A landscape with many peaks, sampled at points; each row gives a point and its height.
From any point a climber steps to the highest of the 2 points nearest to it. It stops when none of these is higher. Distance is the straight distance between rows; heights are no part of it.
J_766: [151  78 111 125 139 105  71 135 176 165  92  85 121 184  85 117 136  75
 146 130 136]  (h 644)
J_137: [118 144 130 123 117 120 159 117 104 144 144 150 140  86 170 109 140 121
 111 148 141]  (h 483)
J_103: [ 97  84 134 124 112  88 133 131  95  97  82 109 114 108 141  90  87 136
  83 113 120]  (h 559)
J_605: [110 111  97 132 138 102 154 110 127 146  99 128 144 107 113 130 128  67
 104 145 123]  (h 21)
J_280: [153 100 117 168 141 128 124 156 194 127 156  45 141 168  76 130 132 144
 114 128 130]  (h 375)
J_11: [147 168 128  97 149 159 122 168 167 156 136 137 115 175 159 111 129 126
 143 164 119]  (h 561)
J_860: [122 110 154 170 165  94 113 106 160 144 107 160 130 189 150 114 188  97
 150 158 148]  (h 111)
J_111: [133 195 156 111 115 135 125 132 158 119 152 156 136 135 146 137 101 129
 155 153 138]  (h 296)
J_556: [114 112 132 154 192 142 186 121  83 129 159 147 140 108 161 118 136 131
 148 100  91]  (h 402)
J_641: [ 93 119 162 134 162 110 109 123 141 131 100  75 135 192 139  63 136  92
 155 112 101]  (h 439)
J_801: [133 182 155 151 180 139 144 146 174 113 146 157 145 193 139 136 101 133
 166 162 109]  (h 393)
J_755: [139 127 103 184 196 132 183 108  70 126 149 118 151 143 144 111 174 143
 144  81  72]  (h 324)
J_979: [120 106  77 128 149 165 187 130  49 140 148 159 127  88 139 138 148 165
 110 126  77]  (h 550)
J_490: [113  92  89 129 135 116 141 149 115 164 113 173  98 115 103 171 139  76
 149 135 126]  (h 162)
J_810: [118 133 128 141  99  85 125 136 146 157 132 183 102 117 118 181 112 125
 150 151 126]  (h 591)
J_211: [104 165 163 161 182 122 156 125 137 122 152 139 138 149 171 122  99 121
 171 141 107]  (h 491)
J_225: [ 83 170 143 106  87 107 106  73 126  77 129 153 115  64 120 167 136 154
 129 149 169]  (h 181)
J_803: [172 155 141 154 151 143 107 167 154 120 141 149 114 182 152 164 124 177
 146 134 120]  (h 218)
J_869: [160 162  77 157 173 162 136 149 147 140 156 131 126 191 117 173 133 140
 172 111 116]  (h 275)
J_644: [ 95 110 110 146 192 118 170 133  81 101  99 177 156 117 145 112  96  97
 127 171  89]  (h 371)
J_704: [125 133 133 121  63 127  92  91 150 104 135 130 150  79  93 170 128 114
 112 129 205]  (h 126)
J_190: [113 140 162 132 171 181 147 137 132  97 165 136 115 116 128 152 114 164
 193  74 113]  (h 244)
J_28: [135  81 116 182 162 125 144 141  85 128 140 151 124 127 154 182 148 152
 160  88  99]  (h 239)
J_819: [182 154 124 109 157 160 130 153 156 148 108 117 142 194 138  66 179  97
 115 188 116]  (h 511)
J_269: [204 128 131 118 103 139  60 164 178 105 116  75 112 160  73 127  87 141
  93 136 144]  (h 499)
J_835: [ 84 112 177  94 101 110 140 132  86  93  83 139  99  66 145  95 100 155
 109 110  96]  (h 661)
J_738: [105 150 105 152 115 132 171 105  53  80 142 132 117 107 119 175 120 211
 111  58  90]  (h 598)
J_235: [ 94 103 146  64 125 202 161 136  62  84 102 170  96  73 126 127 128 195
  96 120 101]  (h 681)
J_924: [134  96 141 165 135  78 129  95 187 140  96 123 168 196 140 117 154  66
 123 156 149]  (h 66)
J_538: [ 95 101 105  96 107 103 106 119 125 148 111 125  91  92  91 143  92  88
 139 128 124]  (h 535)
J_90: [ 93 118  75  65 116 151 154 123  82 115 117 151 126  72  92 135 105 104
  96 151 138]  (h 131)
J_797: [111  90 133 144  94  67  96 126 151 163  97 110 104 133  90 133  90  92
 140 124 133]  (h 562)
J_208: [114 183 162 105  92 107  92 104 169  88 136 146 119 108 125 133  79 131
 142 141 174]  (h 261)
J_840: [ 83 129 124 150 128 105 158 125 107 138 130 165 110 111 137 150 105 145
 150 138 101]  (h 604)
J_455: [160 124 125  97 116 160  83 135 169 130 146 153 128 109 104 171 125  87
 147 131 189]  (h 69)
J_571: [109 113  89 125  79 104 152 112 118 152 133  53 124  92  88 105 119 140
  85 106 131]  (h 674)
J_523: [167 190 149 125 114 101 151 114 187 144 132 103 189 184 134  83 100 115
  93 171 120]  (h 285)
J_647: [135 142 148 134 172 129 115 151 162 123 101  75 135 209 123  44 142 103
 128 151 112]  (h 376)
J_768: [143 136 168 108 124 124  61 162 147 141 114 141  90 145 132 131 108 127
 176 132 126]  (h 557)
J_763: [140 173 185 128 137 151 114 151 150 108 163 161 124 153 178 130 100 175
 150 137 132]  (h 257)
J_91: [142 128 112 138 141 125 181  98 125 164 152 128 157 114 187 105 176  98
 110 137 136]  (h 432)
J_564: [189 105 146 130 143 166  82 155 157 137 134 131 134 154 173 125 162 104
 120 133 178]  (h 448)
J_630: [ 99 159 112 164 120 118 171 112  98 128 163 138 113 123 135 171 112 182
 149  82  96]  (h 725)
J_213: [140 168 130 127 131 125 134 135 174 150 136  61 167 195 123  57 114 117
 109 139 119]  (h 322)
J_386: [ 85 109 143 114  96  98 102 107 118  88 125  62  94  90  80 102  93 160
 133  73 112]  (h 498)
J_366: [106  82 132 135  65  70 114 137  91 126 102 153 118  87 160 144 127 130
  83 132 129]  (h 710)
J_793: [138 136 120  97 115 156 101 135 149 137 145  93 133  98  97 112 130  95
 133 116 183]  (h 57)
J_659: [125 127 148 116 141 135 100 147 151 163 126 114 108 160 159  99 133 111
 156 130 124]  (h 597)
J_817: [103 159 143  82 105 173 140  89  79 112 153 111 138  48 118 100 158 152
 125 127 159]  (h 91)
J_186: [ 93 119 118  87 103 147 126 109  74  51  93 103 152  69  94  97  87 160
  74 136 148]  (h 203)
J_358: [176 195 127  88 136 141 134 163 137 142 121 114 130 161 141  73 129 111
  98 180 118]  (h 530)
J_545: [106  98 103 101 136 142 149 159  78 105 104 182 123 115 142 139  93 157
  83 170 117]  (h 286)
J_681: [134  86 133 133  81  74 101 126  96 129 103 184 111  93 124 188 107 134
 130 162 121]  (h 642)
J_732: [202 102 122 172 121 145  75 149 111 140 152 127 124 176 109 195 142 178
 190 114 104]  (h 148)
J_527: [ 87 157 149  74 142 139 129 122 124 109 137  96 119  96 117  90  87 113
 165  98 117]  (h 389)
J_480: [ 90 110 163  77  98 161 100 105  74  38  76 128 115  57 111 118 124 163
  70 119 144]  (h 163)
J_380: [134 159 115 111 161 178 132 149 155 124 165 141 113 140 120 155 111 145
 181 110 129]  (h 246)
J_343: [160 138 107 134 149 120 148 103 159 177 132 131 169 164 151  92 199  97
 125 167 148]  (h 383)
J_712: [170 173 152 146 130 122 119 154 183 113 105 123 152 194 133  96 112 105
  82 171 126]  (h 245)
J_224: [ 96 134  84 112 117 144 148 131 121 144 143 159  77  78  86 182 141 112
 158 144 134]  (h 153)
J_23: [118  63 123 148 139  82  76 125 137 154  90  94  92 166 115 105 127  86
 158 110 123]  (h 603)
J_935: [149  81  98 184 157 109 122 133 116 154 141 162 125 134 123 199 146 127
 172 131 119]  (h 200)
J_313: [ 87 145 124 121  64 107  88  72 135  65 122 111 129  59  77 155 133 137
  87 122 184]  (h 151)
J_171: [103  90 114  91 103 135 123 130 101  77  91 155 136 111 102 128  67 128
  80 168 143]  (h 262)
J_846: [213 158 112 171 145 136 121 189 149 134 124 166 107 194 137 165 153 165
 123 163  96]  (h 194)
J_460: [126 143 101 129  81 109 158  88 131 151 174  48 175 100 100  88 138 144
  89 129 113]  (h 627)
J_427: [110 173 117  93  98 182 128  98 109 102 162 134 130  61 116 153 169 123
 140 134 177]  (h 72)
J_570: [142 127 175 156 147 100 107 139 167 134 111 145 137 215 188  99 166 130
 128 162 146]  (h 157)
J_640: [ 97 142 165  96  87 111  97 119 133 137 125  81  95 101 122  95 106 163
 130  71 131]  (h 580)
J_747: [122 143 152  89 108 116 108 141 150 154 122  74 106 152 140  74 115 137
 140 103 110]  (h 641)
J_69: [ 72 111 120  94 126 115 121 119 131 122 115  69 116 107  92  85  73 122
 148  83 111]  (h 435)
J_107: [110 130 132 115  86 127 128 125 122 152 143 143 115  81 137 154 141 126
 130 140 170]  (h 534)
J_206: [133 129 115 138 127 103 151  98 104 160 145  72 189 109 118  72 123 110
  91 126 121]  (h 574)
J_639: [133 166  88 157 107 155 131 116  90 115 167 118 130 129  98 192 146 178
 127  45 158]  (h 388)
J_274: [134 137  79 152 119 156 155 120 101 135 182 154 133 111 115 195 150 152
 127  91 143]  (h 338)
J_474: [162 105 120 118 121 137  89 161 180 125 138  40 117 152  80 109 106 156
 104 102 160]  (h 450)
J_458: [146 127  99 170 182 134 165 115 112 150 148 122 111 192 136 123 201 154
 161  80  97]  (h 274)
J_456: [167 122 132 130 156 142  93 160 161 157 100 133  96 207 150 102 191 113
 142 171 127]  (h 564)
J_244: [174 121 113 143 130 116 132 149 220 132 116  64 154 203  73 124 129 117
  84 141 132]  (h 312)
J_682: [ 97 142 164 119 107 113 111 109 116  82 131 135 118  74 138 125  96 138
 133 119 157]  (h 221)
J_582: [ 78 103 184  79  97 164 135 115  99  88  90 170  82  50 118 132 130 176
 123  97  90]  (h 790)
J_271: [142 113 125 184 173 136 150 123 135 165 147 151 127 162 189 124 203 143
 164 111 122]  (h 248)
J_18: [173 146  88 159 137 159 119 126 146 144 170 133 130 151 111 197 150 154
 147  92 146]  (h 302)
J_916: [111 139 126 141 186  96 182  89  69 129 128 152 186 117 151  99 136 104
 126 182  81]  (h 442)
J_120: [117 133 111 131  90 150 125 107  67  96 137 115 116 119  92 189 140 194
 143  18 105]  (h 481)
J_885: [ 98  93 110 104  53 117 129 124 101 157 110  86 101  87 130 100 145 138
  74 101 142]  (h 729)
J_957: [130 110  89 154 168 142 163 131 123 163 152 162 132 115 122 159 142 101
 152 139 143]  (h 177)
J_756: [158 176 135 125 142 130 144 141 194 131 150 175 143 168 141 160 115  95
 135 163 142]  (h 332)
J_632: [ 93 115 157  79 100 161 120 107  80  75 117 106 128  46 125 107 146 140
 100  91 154]  (h 124)
J_27: [108 114 111  99 143 184 180 146  50 100 126 152 110 101 119 144 132 211
 100 112  79]  (h 611)
J_762: [211 137  97 194 136 133  85 163 131 143 134 156 118 213 108 194 151 183
 138 118 117]  (h 173)
J_596: [102 105 135 119  79  81 123 125 106 169 101 115 104 101 148 112 134 119
 122 107 132]  (h 791)
J_230: [156 134  99 116 108 116 138 115 184 177 131 112 148 148 128 116 150  90
  98 145 146]  (h 354)
J_897: [164 159 172 162 132 131 108 169 161 120 117 128 148 189 192  94 133 130
  96 168 147]  (h 202)
J_212: [ 86 142 170 102 146 149 134 129 106  92 143 148 100  76 131 126  92 146
 179  86 103]  (h 323)
J_434: [ 86 131 152 148 143  87 135 111 123 130 100 100 147 150 134  76  94  89
 139 126  98]  (h 510)
J_974: [145 113 130 124 103 138 104 138 143 167 135 131 121 111 174 125 172 101
 119 126 164]  (h 492)
J_97: [121  87 104 154 169 133 163 146  83 106 107 177 130 113 150 149 117 137
 108 138 101]  (h 318)
J_404: [134  79 109 156 128  78 162  92 173 134  94 107 166 146 105 129 134  53
  94 144 125]  (h 35)
J_133: [138 106 128 139  96 105 121 115 143 124 124 138 153  88 105 151 105  76
 108 114 184]  (h 101)
J_425: [ 90 172 143 123 145 116 147 113 122 149 150 122 144 121 154  82  93 101
 159 148  87]  (h 605)
J_886: [125 133 125 142 143  76 171  79 109 152 124 111 183 129 152  74 127  89
 101 159 104]  (h 513)
J_665: [177 126 154 101  94 117  45 161 167 123 110 110 113 164 100 119  93 124
 149 154 137]  (h 528)
J_246: [116 108 101 107 123 131 156 131  73  89  91 132 167  96 115  93  81 122
  61 151 131]  (h 238)
J_312: [169 111 166 149 141 155  91 153 145 142 148 151 128 128 190 153 155 153
 144 117 148]  (h 396)
J_666: [ 89 162  86  93 126 148 164 113  93 119 144 155 115  65 105 148 116 123
 143 159 114]  (h 142)
J_325: [139  97 163 172 177 145 133 135 131 138 147 153 123 138 183 149 167 150
 161  71 115]  (h 316)
J_63: [123 153 136 127 115 102 147 108 187 158 135 147 160 156 143 141 127  86
 125 160 142]  (h 333)
J_618: [110 115 126 102 158 172 176 135  76 124 149 145 115  72 136 135 142 139
 141  96  90]  (h 493)
J_873: [153  82 136 141 130 136  97 124 135 134 131 173 149  89 125 183 119  74
 141 141 167]  (h 81)
J_909: [191  97 132 119 123 130  66 163 174 157  92 113 117 190 116 111 156  93
 124 161 141]  (h 606)

Call two points neighbours if one is among the 2 nearest of the other. Go from one point of each pair to the other, from neighbour to neighbour, staying as high as possible. Name the lowest point that can't be avoided.
J_107 and J_425 | J_756
J_747 and J_766 | J_819
J_630 and J_596 | J_810

For each start below, name the point where the climber stops.
J_817 | J_596
J_762 | J_107
J_458 | J_582
J_873 | J_107
J_244 | J_747
J_380 | J_630
J_90 | J_596
J_793 | J_107
J_404 | J_425
